A landscape with many valleys, sampled at points; each row gives a point and its height.
A ball rolls from a point to whichever of its 4 nearest points has the largest drop for the distance, and stops where none of them is lower. Distance is the straight distance between rows; heights are no part of it.
j465 height 401: [200  90 121 135  87 116 144 151  60 145 145 129  78 152 169 142 160 122
 135 134  94 142 186  39 119 158 170 119 139  89 116 107 128 167 125  97
 159 108 124 126 134  89 122 106  66 101 112  72 144 126 128 126 120 144
 154 122 161 132 107 111 118 105  88 117 153 179 108  91]
j525 height 578: [103  99 174  98  80 110 110  53 103 161 149 132  86 167  77 180 105 111
 109 171  66 132 185 140  35 126 198 112 103 138 150  76 171 103 134 144
 101  60 176 191 179 115 143 163 114 143  87 125  59 106 104 140 125 128
  82 162 100 151 116 116 125 102 110 128 186 100  73 171]
j86 height 508: [ 52 161 133 131 156 153 140 159 178 103 139  94 179 120 140  98 106 134
 122 136 161 118 119 181 180  91 101 170 165 160 108 172 130 118 126 128
 131 142 120 121 105 146 114 148 162 138 124 151 128 129 123 138 124 104
 104 118 135  93 166 139 139 149 171 137  88  91 148 133]
j297 height 786: [ 97 188 143  95 154 119 115  70 120 109 136 151 134 127  86 150 104 127
 149 146 130 128 132 172  69 115 112 135 108 139 144 116 172 114 173 158
 128 106 122 193 127 106 142 152 123 132  97 147  98 104 127 161 136 127
  85 154  70 164 128  99 150 155 116 140 116 100 107 174]
j250 height 793: [104 157 110 108 120 158 140 168 184  99 148 122 178  99 151  89 138 116
 130 113 225 124  90 174 161 106  88 163 167 162 108 171  97 128 102 132
 136 167 104  97  80 166 114 141 153 111 164 163 190 144 141 123 112 109
 140  95 146 107 181 145 157 123 182 141  80  90 173  88]
j388 height 461: [147 122 132 147 103 116 118  93  68 162 129 118 110 142 134 173 130 116
 122 124  91 145 163  63  96 157 153 133 115 116 128  98 141 141 134 137
 129 109 154 148 168 123 116  96 104 133 125 108 102 117 150 117 120 125
 145 140 138 121  96 104 122 102  84 126 171 165 100 134]
j608 height 583: [150 127 123 144 122 127 128 114  76 158 133 130 100 137 134 158 125 124
 127 121 100 137 158  59  99 160 148 139 122 115 124 110 137 135 140 144
 136 121 144 129 154 116 125  98  93 132 126  88 105 121 146 122 117 124
 139 144 138 109  93 112 125 107  83 128 165 171 105 127]
j926 height 481: [187  71 110 146 148 133 146 176 127 126  95 145 115 113 169  92 148 139
 138  96 137 139  99 115 162 133 141  79 107  96 129 135  66 143  82  80
 127 159 116  53 132 139 130 137 129 132 156 130 163 139 136 115 137 139
 159 126 154 131 112 158 104 121 135 132 146 153 154 100]
j705 height 480: [199  56 134 129  82 104 140 150  44 151 163 127  84 162 173 159 149 117
 121 130  54 140 209  49 127 173 173 104 140  79 114  71 149 180 116  75
 139  68 135 128 150  91 116  99  61  93 111  79 143 127 112 143 131 152
 156 127 160 144 108  99 123  91  82 107 149 186  97  90]
j580 height 348: [143 137 104 121 131 140 127 183 182  84 125 121 203 100 147  93 170 124
 159 101 252 128  61 160 172 143  65 163 163 126 101 176  87 108  97 129
 124 200 109  59  81 157 134 116 158 101 180 148 216 160 146 104 135 104
 149  86 162  87 171 125 160 109 156 148  79  96 188  74]
j161 height 465: [ 70 141 128 133 147 147 142 161 173 110 144 118 162 119 132  85 116 126
 118 128 146 108 120 165 181  95 104 159 161 156 113 147 125 116 124 118
 131 147 112 110 107 145 122 148 151 134 135 145 131 144 114 138 126 110
 104 119 136 107 165 150 138 143 172 131  82 102 158 119]
j984 height 842: [ 68 204 143 102 145 149  96 103 231  88 120  44 183 115  93 103  77 140
 113 160 173 124  82 213 148  99  72 167 127 164 130 218 140  91 149 171
 108 130 115 184  92 145 126 161 197 132 119 193  97  95 149 111 124 108
 122 101  94 101 172 136 105 187 182 149 117  68 117 172]
j435 height 534: [193 108 109 154 124 125 138 156 109 145 119 148  73 139 148 107 148 131
 136 124 119 124 134  69 123 139 164 110 124 108 128 140  98 139 122 127
 161 140 119  96 120 101 140 123  90 126 136  82 142 130 130 120 115 141
 152 139 144 136  98 141 111 128 109 122 157 168 123 100]
j681 height 602: [201  93 109 154 123 127 146 175 112 143 102 149  79 142 155 103 160 131
 137 115 123 132 123  79 130 136 174  95 106 103 134 142  83 146 106 111
 158 147 114  87 121 107 137 133  98 133 138  92 162 127 134 115 121 141
 158 130 153 144  95 148 106 124 116 115 155 160 126  96]
j883 height 611: [185  98 109 155 131 126 142 157 127 137 108 158  82 130 144  97 137 132
 134 121 126 116 117  89 136 132 160 102 107 115 130 141  79 135 110 119
 150 149 117  83 114 117 143 133 108 133 143  97 148 133 126 122 122 146
 155 143 140 138 105 156 107 130 125 115 150 161 132 104]
j833 height 584: [ 96 155 124 145 172 135 121 132 145 127 108 155 145 134  87 133 121 149
 126 112 116 108 112 154 135 118 118 131 123 143 121 128 148 107 153 156
 120 133 114 129 133 133 136 113 139 152 127 125 113 130 115 139 129 116
 100 133 113 137 116 124 136 157 117  95  96 118 133 155]
j686 height 637: [120 129 153 117  98 109 111  62  86 162 138 134 101 130  92 183 124 110
 102 143  94 138 146 121  63 142 146 121 101 123 145  72 159 132 150 140
 119 102 164 192 174 115 122 125 115 118 121 130  90 115 136 119 129 138
 126 140 116 150 100 122 128 119 104 153 168 128 104 153]
j483 height 778: [115 158 126 138 151 132 108 106 117 143 115 165 122 123  80 158 126 133
 123 113 115 123 112 139  92 138 122 127 119 141 126 111 156 119 166 159
 125 127 127 163 145 121 127 102 121 144 137 124 110 124 124 128 125 123
 114 132 107 144  98 114 146 144  95 124 120 133 114 157]
j641 height 521: [ 94 133 118 151 167 138 132 146 155 121 121 159 138 125 100 102 108 145
 127 123 119 100 118 145 163 117 120 137 135 141 119 128 129 106 136 132
 117 139 117 107 123 134 141 125 139 153 138 119 113 145 107 140 126 116
 104 140 127 120 123 145 134 147 136 104  94 130 150 135]
j484 height 500: [113 129 110 114 129 156 145 154 170 108 140 133 156  95 151  80 135 116
 120 114 180 127 101 152 169 112 100 145 161 150 120 140  95 131 108 106
 125 163 104  88  96 172 128 143 147 122 166 156 177 146 125 127 122 124
 143 100 141 126 169 151 137 122 183 136  83 110 174  96]
j856 height 475: [142  85 157 140  70  87 112  67  61 163 133 103 107 158 141 193 134 112
 114 134  49 158 186  70 106 150 170  95  99  98 146  73 142 167 118 134
 111  72 168 155 175 123 108  88 100 121 101 120  99 131 126 137 128 143
 144 136 144 149 107 102 117  87  97  95 179 165  81 144]
j53 height 774: [ 82 190 140 111 156 120 110 101 174 104 122 100 158 135  94 131 105 139
 149 151 142 111 110 194 129  76  87 137  96 138 140 165 162 101 161 185
 134 122 111 169  85 118 133 142 167 137  82 155  99 101 119 151 146 125
 107 129  73 143 158 116 126 186 155 109 104  78 120 183]
j218 height 574: [135 118 141 138  94 111 110  77  68 168 132 115 104 140 121 185 134 110
 110 126  85 146 155  79  88 155 152 123 107 117 138  85 146 144 136 142
 127 103 161 162 171 126 112  94 109 135 120 119  97 118 146 118 123 134
 140 139 136 130  99 108 114  99  94 131 173 153  99 143]
j887 height 266: [114 115 112 127 141 143 149 151 164 113 142 148 140 104 137  78 122 128
 112 123 143 111 109 140 174 114 116 138 147 147 124 125  95 125 108 106
 126 150 110  87 102 156 137 145 143 135 155 142 148 149 110 133 124 131
 135 119 139 128 153 166 130 126 175 128  94 126 168 104]
j462 height 460: [140  95 149 141  78  97 116  72  62 165 130 104 109 152 138 190 134 109
 116 129  62 152 184  71 105 152 165 106 101 107 141  75 144 160 120 131
 116  88 163 158 177 121 108  90 107 123 109 118  97 126 136 128 126 138
 145 138 141 139 101 104 112  88  95 110 177 161  87 142]
j173 height 746: [126 133 118 159 156 132 133 134 133 136 116 162 117 130 103 121 116 144
 130 117 110 102 118 109 128 139 128 131 126 132 123 131 133 106 144 147
 123 135 126 109 136 120 144 115 119 152 148  96 113 137 123 130 121 120
 121 145 120 117 103 133 134 137 107 116 119 153 130 132]
j924 height 638: [115 143 152 115 114 115 109  70  89 152 132 144 102 128  85 179 122 114
 101 143 102 133 137 135  62 145 134 126 106 133 144  80 166 128 155 146
 126 110 153 191 171 116 123 124 115 121 123 134  93 117 135 125 132 136
 119 142 110 153  98 122 134 122  99 157 158 125 102 155]
j522 height 396: [102 154 158  91 125 115 118  59  97 135 147 150 115 128  80 165 108 115
 115 153 105 132 148 160  45 136 141 130 108 136 141  88 167 120 155 135
 124  93 149 210 166 105 139 163 110 131 108 143  89 104 125 142 135 130
  86 156  88 155 116 108 143 130 105 158 147 104  97 161]
j423 height 620: [174  81 109 139 157 128 142 182 125 103 110 126 150  85 193  92 153 135
 155  92 189 148  84 122 203 148  85  95 166 110 111 136  73 139  89  62
 113 191 126  43 118 149 131 110 147 104 171 147 182 170 139  95 157 135
 168 105 158 102 132 149 122 103 134 165 115 147 180  82]
j430 height 429: [102 118 120 142 146 137 142 149 162 117 135 154 137 113 118  85 113 138
 118 123 120 100 116 141 171 115 122 139 143 148 123 129 114 116 122 116
 128 145 117  91 109 135 140 135 138 140 142 123 132 148 106 133 125 124
 123 129 130 125 140 156 132 140 156 117  93 132 162 114]
j553 height 690: [215  45 122 122  77 103 141 170  42 155 152 141  72 155 177 162 160 117
 111 121  54 138 199  49 124 173 178 100 146  82 125  64 146 183 110  63
 142  63 132 131 141  91 111  88  63  86 122  72 161 126 107 133 123 169
 158 126 164 155 108  96 119  89  90 103 139 192 104  75]
j516 height 402: [186 109 117 149 107 124 137 141  77 151 137 131  78 147 155 135 147 123
 135 134 108 135 167  48 110 151 161 129 131 105 123 124 121 150 133 124
 163 130 128 116 132  94 126 113  74 116 119  76 131 126 138 126 118 136
 151 136 150 124  98 122 121 114  90 122 163 172 107 106]
j224 height 565: [132  89 162 133  64  86 110  55  71 169 134 111  93 157 123 190 130 111
 111 145  55 144 175  86  87 140 165  95  90 104 161  70 149 150 119 138
 115  78 173 170 170 115 109 108 115 115  96 128  82 130 127 127 135 145
 138 138 136 156 101 116 117  90 110 117 181 146  84 146]
j450 height 647: [ 72 193 140 105 144 136 105 107 211 102 117  57 175 127 103 120  93 133
 123 155 152 118  97 206 147  76  73 160 115 150 133 197 148  92 153 181
 116 126 116 171  86 136 129 151 187 137  98 173  95  93 135 127 140 121
 117 114  88 114 177 131 104 194 176 126 114  70 123 184]
j898 height 659: [127 113 111 154 149 132 139 146 152 125 127 165 109 121 116  89 110 140
 123 123 113  96 112 111 148 128 134 127 126 134 129 131 111 114 127 124
 130 142 123  87 113 121 150 133 127 145 151 104 123 145 115 128 125 131
 131 142 125 126 115 161 125 137 133 119 112 154 151 115]
j535 height 549: [198  72 110 154 132 127 151 190 112 136  88 147 104 134 174  99 169 141
 143  92 134 143 103 102 154 137 164  82 102  87 131 137  72 149  87  80
 138 155 114  59 132 121 126 135 119 128 147 112 170 135 135 118 135 135
 160 121 168 132  96 155 105 120 116 122 153 157 145 100]
j194 height 737: [110 159 142 117 135 125 117  80 102 143 131 154 111 121  79 173 126 125
 115 128 115 129 123 143  67 139 125 125 113 137 136  95 166 126 168 155
 127 119 136 187 151 114 124 119 118 127 126 136 102 118 132 125 131 132
 114 138 102 157  97 116 145 142  96 149 133 122 108 158]
j265 height 267: [170  83 137 135  90 107 134 115  49 153 148 109 102 154 163 170 137 117
 132 132  66 151 202  38 118 163 168 123 125  92 115  85 136 167 120 104
 133  81 144 132 162 105 114  98  76 114 105  89 123 122 128 136 125 133
 149 136 154 119 106 101 118  91  85 105 162 184  93 110]
j986 height 636: [ 96 170 129 133 164 128 113 118 145 122 106 149 142 129  85 143 122 147
 134 124 118 121 112 165 118 109 107 121 115 142 131 125 158 115 165 167
 125 129 111 155 129 120 130 112 140 146 118 137 115 121 117 141 133 119
 100 130 100 153 122 111 139 168 115 104  96 107 123 171]
j542 height 545: [183  68 109 149 160 129 145 187 118 117  98 138 133 102 187  87 152 146
 145  88 154 150  94 123 187 141 125  83 128  88 124 134  68 150  78  63
 116 174 119  45 133 138 128 130 138 114 166 137 172 152 138 106 147 135
 164 119 158 112 111 161 115 111 127 149 139 150 165  96]
j842 height 550: [170  80 107 129 156 139 145 169 132 106 102 139 139  90 178  91 146 140
 144  94 163 144  87 127 185 140 107  94 141 105 125 131  72 139  83  64
 112 175 119  47 129 155 131 130 146 117 165 150 173 152 131 105 151 140
 160 115 150 111 133 158 115 110 144 152 128 150 172  91]
j478 height 509: [108 122 165 100  99 111 113  56  90 153 152 137  99 139  83 178 112 110
 104 163  89 135 159 144  47 139 156 121  98 128 148  73 166 118 146 131
 116  90 164 199 176 111 135 158 115 124 109 135  75 109 123 125 134 134
 101 154 106 150 110 120 133 108 104 155 168 114  95 156]
j123 height 587: [ 72 168 122 121 134 150 135 165 183  97 159 104 171 109 150  85 119 119
 124 133 201 120 108 176 167  92  92 174 170 170 108 181 115 125 114 124
 141 155 112 116  85 150 105 153 154 116 144 157 161 138 139 127 113 107
 125 112 140 100 174 152 156 136 181 155  84  91 159 104]
j869 height 707: [111 165 130 131 160 126 111 103 127 134 115 162 125 124  79 156 127 138
 127 121 120 123 111 153  94 125 115 124 117 143 130 113 162 116 173 168
 127 129 125 165 143 122 129 109 130 143 130 133 110 121 121 135 127 127
 105 134  97 159 105 111 147 158 100 118 109 122 120 166]
j180 height 927: [ 96 176 110 110 126 154 129 179 190  92 149 117 183 103 146  89 149 116
 137 116 246 127  84 181 151 100  88 170 162 165 105 197  94 130 101 142
 140 170 103 100  68 158 111 146 152 111 168 159 193 136 156 119 103 100
 138  95 144 102 177 147 165 133 182 145  80  87 161  92]
j878 height 582: [111 107 163 107  86 104 111  55  90 160 144 131  94 143  92 180 117 109
 106 161  83 135 163 126  55 138 155 118  98 121 156  66 170 123 138 136
 118  89 172 196 174 109 128 147 119 123 103 133  76 113 126 124 135 140
 113 152 113 152 105 123 127 106 108 150 179 122  94 156]
j711 height 868: [ 66 201 147  90 147 134  94  86 221  87 126  67 173 125  87 110  73 135
 131 162 159 112  96 212 137  80  74 171 105 145 139 195 153  82 160 187
 109 116 115 177  73 127 136 179 193 131  94 176  75  83 132 127 137 110
 113 114  80 103 179 134 107 201 168 127 127  77 117 190]
j395 height 535: [ 59 185 141 124 156 153 119 139 194 105 118  60 190 128 122 119  99 137
 124 141 154 127  99 197 173  88  91 155 137 162 114 195 142 105 131 153
 122 137 115 153 110 154 112 142 185 147 109 168 114 109 138 131 126 108
 113 117 109 102 172 121 115 172 177 129 107  72 128 168]
j139 height 630: [169 115 113 155 132 125 136 149 112 145 123 153  85 137 135 113 129 135
 137 129 111 114 131  69 121 143 152 120 124 119 127 138 111 124 131 138
 151 139 127  96 120 103 142 126  96 134 140  81 128 135 133 121 116 134
 143 147 135 124  95 143 125 126 107 123 149 165 124 109]
j563 height 558: [ 54 184 138 130 157 156 120 151 196 102 122  57 193 123 139 105  95 138
 124 144 172 128 101 199 173  95  88 171 152 172 116 210 134 106 129 150
 122 137 116 152 111 157 111 144 187 140 117 168 122 114 149 127 118 104
 109 118 116  85 169 128 122 163 173 146 107  76 131 152]
j675 height 339: [174  98 126 139  99 117 135 128  55 151 145 120  88 151 162 150 143 120
 131 132  92 142 185  41 110 160 163 132 132 100 121 107 129 160 126 113
 151 104 132 125 151 100 119 102  77 112 115  84 122 123 135 129 120 131
 148 131 154 121  99 107 117 100  83 122 162 176 101 106]
j504 height 457: [204  99 108 146 101 125 144 169  82 150 125 143  72 149 160 122 166 130
 138 123 118 135 155  55 113 146 168 107 125  96 124 132 107 157 124 113
 164 128 118 109 123  98 128 115  79 116 125  72 152 125 131 124 118 144
 159 122 163 139  97 124 113 110 102 113 159 170 113  91]
j665 height 290: [165  92 107 141 146 141 143 160 151 122 112 154 117 102 144  83 133 135
 126 106 130 120 100 119 159 129 137 102 120 123 131 133  71 132  95  95
 130 150 112  69 121 150 150 136 134 142 156 131 158 141 127 116 126 147
 147 130 141 135 125 168 107 124 154 123 124 153 156 107]
j885 height 755: [156 118 106 161 143 130 137 148 132 137 119 164  96 125 123 103 122 138
 130 126 113 100 126  84 131 140 146 124 122 122 127 137 108 116 127 137
 141 142 127  90 119 114 148 127 108 137 142  88 123 136 128 123 119 130
 141 146 130 122  98 150 126 134 114 122 135 168 132 111]
j756 height 610: [214  77 106 153 112 126 152 199  94 152  81 150  88 156 173 112 189 133
 144 101 126 144 118  82 133 146 178  86 102  79 132 133  87 155  97  87
 149 141 108  74 134 100 122 124  99 117 136  89 172 131 132 121 132 135
 150 114 180 135  93 134 114 116  99 106 158 156 130  88]
j793 height 200: [139 120  99 107 136 152 145 158 163 103 126 135 167  89 161  86 147 118
 135 101 201 135  85 147 169 129  89 138 163 132 121 137  91 128  97 103
 112 178 109  69 103 179 133 130 150 117 171 165 184 151 134 116 132 126
 149  94 148 108 170 140 136 111 165 139  92 111 178  83]
j575 height 713: [ 78 177 134 132 163 132 118 122 170 116 105 108 163 134  96 135 117 143
 138 129 126 119 111 187 144  83  94 130 118 140 124 155 154 108 156 169
 126 132 107 151 108 134 128 123 163 145  99 146 113 116 116 146 141 123
 100 125  93 144 151 118 123 173 149 103  96  80 129 176]
j944 height 680: [ 87 178 133 124 163 124 114 107 149 116 112 129 144 132  84 144 122 144
 144 129 128 113 110 177 118  93 102 121 115 143 128 133 163 110 170 168
 133 128 103 163 109 118 130 117 148 145  99 146 109 116 118 148 137 123
 101 129  85 156 135 113 132 178 130 106  97  89 121 177]
j330 height 270: [ 92 174 163  84 126 126 124  46 116 122 155 144 126 132  80 164  87 124
 121 162 105 139 158 166  43 127 156 134 105 156 135  97 164 114 161 140
 119  84 139 213 165 116 153 175 109 152  96 145  87  93 123 158 121 120
  75 171  71 159 133  94 147 125 108 153 144 102  83 173]
j482 height 57: [131 106 108 134 144 144 145 149 163 119 129 157 125 101 136  78 124 129
 113 119 134 107 102 132 171 119 128 120 138 139 131 122  87 128 109 101
 127 149 117  79 110 155 142 142 140 136 158 135 151 149 116 125 125 137
 142 123 131 132 140 165 121 126 167 125 101 133 164 107]
j227 height 551: [ 79 155 128 148 172 137 125 142 158 122 110 135 156 134  96 126 117 149
 130 116 118 112 114 163 153 102 111 135 130 146 117 135 147 107 147 152
 116 133 111 128 127 135 129 116 146 157 118 132 114 133 107 146 132 113
  93 133 116 126 137 127 134 159 135  97  89 109 139 155]
j237 height 646: [ 59 209 128 115 159 158 108 143 218  88 131  42 190 108 122  97  84 147
 126 145 194 137  81 202 155 112  76 176 151 189 122 244 126  95 133 150
 109 134 116 170 105 162 115 148 200 133 131 185 122 110 168 115 105  96
 112 106 107  71 163 130 123 161 172 163 106  75 124 152]
j447 height 852: [ 85 208 139  89 157 125 110  74 161  96 136 121 149 132  96 131  94 133
 166 158 142 111 120 182  96  87  98 153  89 139 149 150 165  89 174 189
 131 107 109 176  87 117 142 158 154 141  74 151  87  95 124 164 140 119
  93 141  58 143 157 102 142 172 136 115 117  87 108 189]
j351 height 708: [117  82 169 105  69  93 111  51  88 167 142 123  81 165  96 185 115 111
 117 166  62 129 186 116  56 132 179 104  90 116 175  64 167 119 122 144
 104  63 180 182 173 110 128 145 117 125  85 125  62 123 111 134 139 140
 107 154 113 153 108 121 127  96 113 128 191 117  85 158]
j703 height 645: [ 58 193 128 127 154 155 125 164 198  82 152  68 188 114 139  91  97 138
 136 138 209 124  93 193 163  96  86 180 164 181 107 233 124 110 117 141
 130 144 119 137  93 146 106 154 177 130 134 165 146 125 163 124 106  97
 116 118 125  71 165 144 152 147 171 167  94  83 141 121]
j200 height 789: [110 169 138 112 148 121 112  81 108 131 127 158 117 123  80 162 121 128
 123 133 124 127 120 157  73 132 116 124 114 137 139 102 167 124 174 154
 128 118 131 188 143 110 130 131 117 128 119 140 102 114 129 136 139 130
 103 140  90 163 108 114 146 150 100 148 122 117 105 166]
j529 height 559: [113 121 114 154 159 133 138 146 155 125 123 166 124 125 105  96 107 141
 122 124 114  98 117 119 154 126 126 131 130 139 122 128 119 112 132 131
 124 135 122  95 116 129 149 135 130 151 143 109 116 146 110 132 122 122
 121 140 129 118 122 151 131 139 132 115 109 146 151 126]
j936 height 408: [149 102 143 143  86 102 124  85  56 164 138 104 108 152 146 184 134 114
 120 126  64 155 186  58 108 158 162 116 111 100 130  87 141 159 120 124
 118  84 155 148 176 121 108  89  95 124 107 108 104 126 137 129 121 131
 144 138 147 123 102  97 115  91  90 109 174 173  91 133]
j767 height 368: [189  69 131 132  80 103 137 137  47 148 160 114  93 157 173 159 144 117
 120 131  63 146 208  44 123 166 170 112 138  80 116  84 148 171 116  86
 139  81 136 132 155  93 118  98  69  96 112  79 132 125 118 142 127 145
 149 127 159 132 109  97 125  91  85 107 151 188  98  97]
j830 height 566: [ 57 171 130 127 148 158 133 165 187  99 151  83 180 115 147  90 105 127
 125 136 187 119 113 181 177  94  95 174 170 170 105 199 124 117 120 130
 131 146 121 125  97 147 108 150 170 128 131 154 144 132 145 133 114 102
 112 123 134  83 173 142 146 141 181 156  89  85 150 119]
j261 height 438: [175  93 104 148 139 139 144 162 144 125 109 157 102 111 144  86 134 133
 128 113 124 115 104 107 151 128 147  96 111 121 132 136  76 130 102  98
 135 150 114  74 116 138 147 138 124 140 155 113 150 140 125 118 125 141
 151 136 134 136 114 167 108 130 146 122 132 155 151 107]
j455 height 416: [152 101 100 111 143 146 144 160 151 100 116 138 158  88 168  87 143 129
 138  91 180 140  88 135 175 142  94 119 159 127 127 130  85 133  92  87
 108 174 115  60 116 179 133 132 150 123 170 158 183 151 133 113 137 133
 145 106 153 116 152 141 126 108 159 141 104 131 179  85]
j876 height 474: [155 114 102 119 137 141 137 171 159  91 118 129 181  93 170  90 159 128
 154 100 223 136  76 143 181 147  64 139 172 119 109 148  84 122  99 101
 111 200 120  55  98 169 133 116 157 108 178 153 197 168 138 104 144 119
 148  90 154  95 159 129 145  99 149 152  87 113 191  73]
j38 height 741: [ 88 190 134 112 158 118 112  93 161 103 118 122 148 134  97 140 113 142
 158 143 137 114 114 185 114  87  95 131  97 135 140 149 168 103 170 178
 134 120 110 168  95 116 132 139 151 136  87 152  97 109 118 155 145 128
 101 136  68 157 146 111 131 177 134 115  98  85 118 179]
j328 height 621: [168 103  98 136 146 129 136 181 143  92 115 124 171  83 177  92 158 134
 158  93 213 146  73 131 198 155  66 124 182 119 103 148  80 123  96  92
 124 205 132  43 103 160 138 102 153 101 172 144 201 181 134  96 150 129
 159  94 154  96 150 141 138  98 139 163  92 130 193  70]
j409 height 473: [169  87 105 131 147 143 143 159 145 112 105 147 135  98 169  90 141 132
 130  96 152 133  93 128 178 135 120  99 131 118 129 128  76 135  86  80
 114 164 116  61 125 165 142 136 142 131 166 150 171 147 132 115 138 143
 153 118 147 124 135 161 111 118 151 134 124 145 166  98]
j412 height 615: [ 95 118 182  97  84 119 118  36 120 157 156 131  92 166  63 178  83 116
 104 183  49 138 185 156  38 115 202 112 119 167 134  92 170 101 144 158
 106  59 172 206 180 124 153 168 108 166  90 122  58 104  93 143 107 129
  79 173  76 159 122 100 132 119 104 114 176  85  57 193]
j50 height 336: [160 105 132 139  99 114 129 108  55 154 142 116  99 146 157 165 136 117
 128 133  83 150 184  46 111 166 159 133 122 100 127  97 136 153 126 119
 137 102 144 133 165 110 115  96  88 120 113  93 109 123 140 126 121 128
 145 141 147 113 101 100 118  95  85 118 167 177  99 119]
j836 height 673: [123  83 167 120  62  81 109  52  78 166 134 124  77 171 111 185 126 117
 120 157  54 134 188  99  75 129 171  89  87 104 176  64 159 140 121 145
 102  64 182 171 167 108 117 121 118 116  87 124  69 131 118 137 143 148
 118 148 125 161 103 123 114  89 112 118 186 136  84 150]
j472 height 350: [ 79 143 121 117 134 156 147 159 175 105 151 122 164 104 145  77 127 124
 118 130 174 116 111 162 175 100 101 159 167 162 117 154 109 133 114 119
 130 157 113  97  92 159 117 150 151 123 147 155 160 144 123 133 119 112
 126 110 141 113 171 155 148 133 183 138  77 103 167 101]
j29 height 456: [ 95 130 181  94  98 121 119  44 106 147 155 139 108 148  77 177  96 111
 108 172  78 138 171 158  36 128 180 121 111 150 137  85 166 109 145 136
 114  75 165 209 185 115 149 175 111 146  97 135  74  98 114 140 123 128
  77 169  93 152 126 109 137 115 113 141 171  97  78 174]
j221 height 533: [ 73 144 128 148 166 138 132 153 162 116 120 135 161 129 105 108 115 148
 124 121 122 107 112 161 168 100 111 140 139 148 110 141 137 110 139 134
 118 135 113 116 123 136 132 131 147 159 126 134 117 132 109 144 133 113
  98 127 126 116 144 132 132 152 146 108  87 107 145 148]
j802 height 716: [ 99 181 135 109 159 120 113  87 130 115 122 146 134 124  86 145 118 135
 142 139 127 121 121 175  90 109 104 121 109 140 136 124 169 116 173 167
 136 122 116 181 120 109 131 132 132 133 102 144 109 113 119 153 136 130
  96 138  76 163 121 110 145 168 117 126 103  98 112 171]
j442 height 783: [ 73 197 144  99 149 127 103  93 208  99 122  76 171 132  95 116  86 135
 143 163 148 112 104 205 132  75  78 162  98 138 143 181 156  88 156 186
 120 116 116 170  74 127 136 167 181 139  84 166  84  91 130 141 139 119
 114 122  75 123 179 129 112 191 167 126 124  73 118 189]
j882 height 888: [125 148 130 140 133 127 115 102  96 157 119 151 111 123  96 163 128 126
 113 118 108 126 125 111  81 151 131 133 121 133 131  99 154 122 159 160
 124 125 144 161 158 128 123 101 118 138 140 118 104 121 140 118 123 128
 128 138 118 134  96 114 138 126  90 133 147 143 109 150]
j593 height 585: [223  54 104 114  76 115 151 188  47 155 120 155  76 155 172 163 188 116
 118 104  82 138 166  49 123 176 177  96 148  75 141  74 132 187 108  63
 151  87 124 118 128 100 103  93  70  89 130  72 173 120 118 118 128 170
 154 113 179 153 108  94 124  92  92  94 147 185 118  62]
j614 height 514: [223  81 105 130  85 123 147 192  68 156 109 147  70 156 173 133 198 125
 135 112 109 143 154  59 112 157 179 103 134  79 135 113 114 172 115  88
 161 115 116 110 131  96 118 105  78 101 123  78 168 124 124 120 121 154
 156 104 179 148  99 109 118 108  90 100 154 172 115  76]
j211 height 510: [ 58 163 135 138 162 152 132 160 177 107 123  93 184 135 127 113 107 140
 125 130 145 117 116 185 178  86 103 157 148 155 108 167 139 113 128 136
 123 140 113 127 114 148 121 140 168 152 115 150 120 128 114 145 129 106
  96 124 122 101 167 127 126 156 165 117  90  88 143 149]
j800 height 445: [134 133 104 106 128 150 134 166 175  96 125 125 185 100 157  89 158 113
 148  96 230 130  75 156 165 133  80 159 165 133 112 154  91 120  97 117
 114 186 108  71  93 175 130 125 154 108 175 161 200 155 141 113 128 116
 147  87 156 100 171 130 154 111 162 142  84  97 184  79]
j308 height 691: [124 107 154 126  78  99 112  59  75 163 138 114  98 142 107 186 128 110
 105 146  74 142 164 100  76 145 153 116  92 117 157  71 153 141 138 133
 120  97 175 183 174 119 114 114 115 121 112 129  82 123 134 116 133 138
 135 141 128 151  99 124 117  98 110 141 178 134  98 150]
j635 height 398: [ 88 126 120 136 147 146 146 154 168 111 142 138 150 113 123  80 115 132
 115 125 135 105 115 150 176 104 116 145 151 151 122 133 114 124 119 113
 128 148 116  96 107 144 133 145 145 135 144 137 134 145 106 138 128 120
 118 121 140 120 156 160 134 134 169 129  84 121 165 115]
j762 height 476: [216  73 110 124  77 120 143 172  56 154 127 142  66 153 170 146 185 119
 127 122  95 144 173  49 120 159 175 106 141  87 133 101 127 183 116  82
 161 102 118 123 129  97 114 101  68  92 122  75 164 124 121 120 121 156
 152 111 173 149 105 107 115 105  91 104 148 180 111  81]
j877 height 779: [141 135 118 148 138 133 124 121 101 153 119 152 110 130 111 143 118 130
 127 118 110 121 135  86 101 154 140 135 123 124 123 118 134 116 145 149
 128 131 140 123 150 123 134 104 106 147 143  94 109 124 140 121 116 115
 133 148 126 110  86 123 132 118  85 129 145 162 117 134]
j932 height 553: [166 116  96 146 139 118 124 195 163  94 122 119 186  90 167  88 165 134
 164 105 235 135  59 136 198 162  56 141 188 124  94 165  84 113 102 100
 137 216 126  44  88 146 142  92 155 101 178 131 219 186 136  94 147 118
 160  86 161  90 160 133 144  99 142 160  71 115 195  70]

Two balls start at each pair of points below. Name the first point that both come to, or write -.
j194, j483 -> -
j882, j802 -> -
j173, j944 -> j430
j756, j593 -> j675

Call two points neighbours if one is among the 4 nearest of the other. Go from one point of each pair to the other, from neighbour to neighbour, staying as low as possible. Name the highest point that can't be avoided.
j472, j482 -> j635
j330, j472 -> j836
j265, j482 -> j681
j482, j793 -> j409
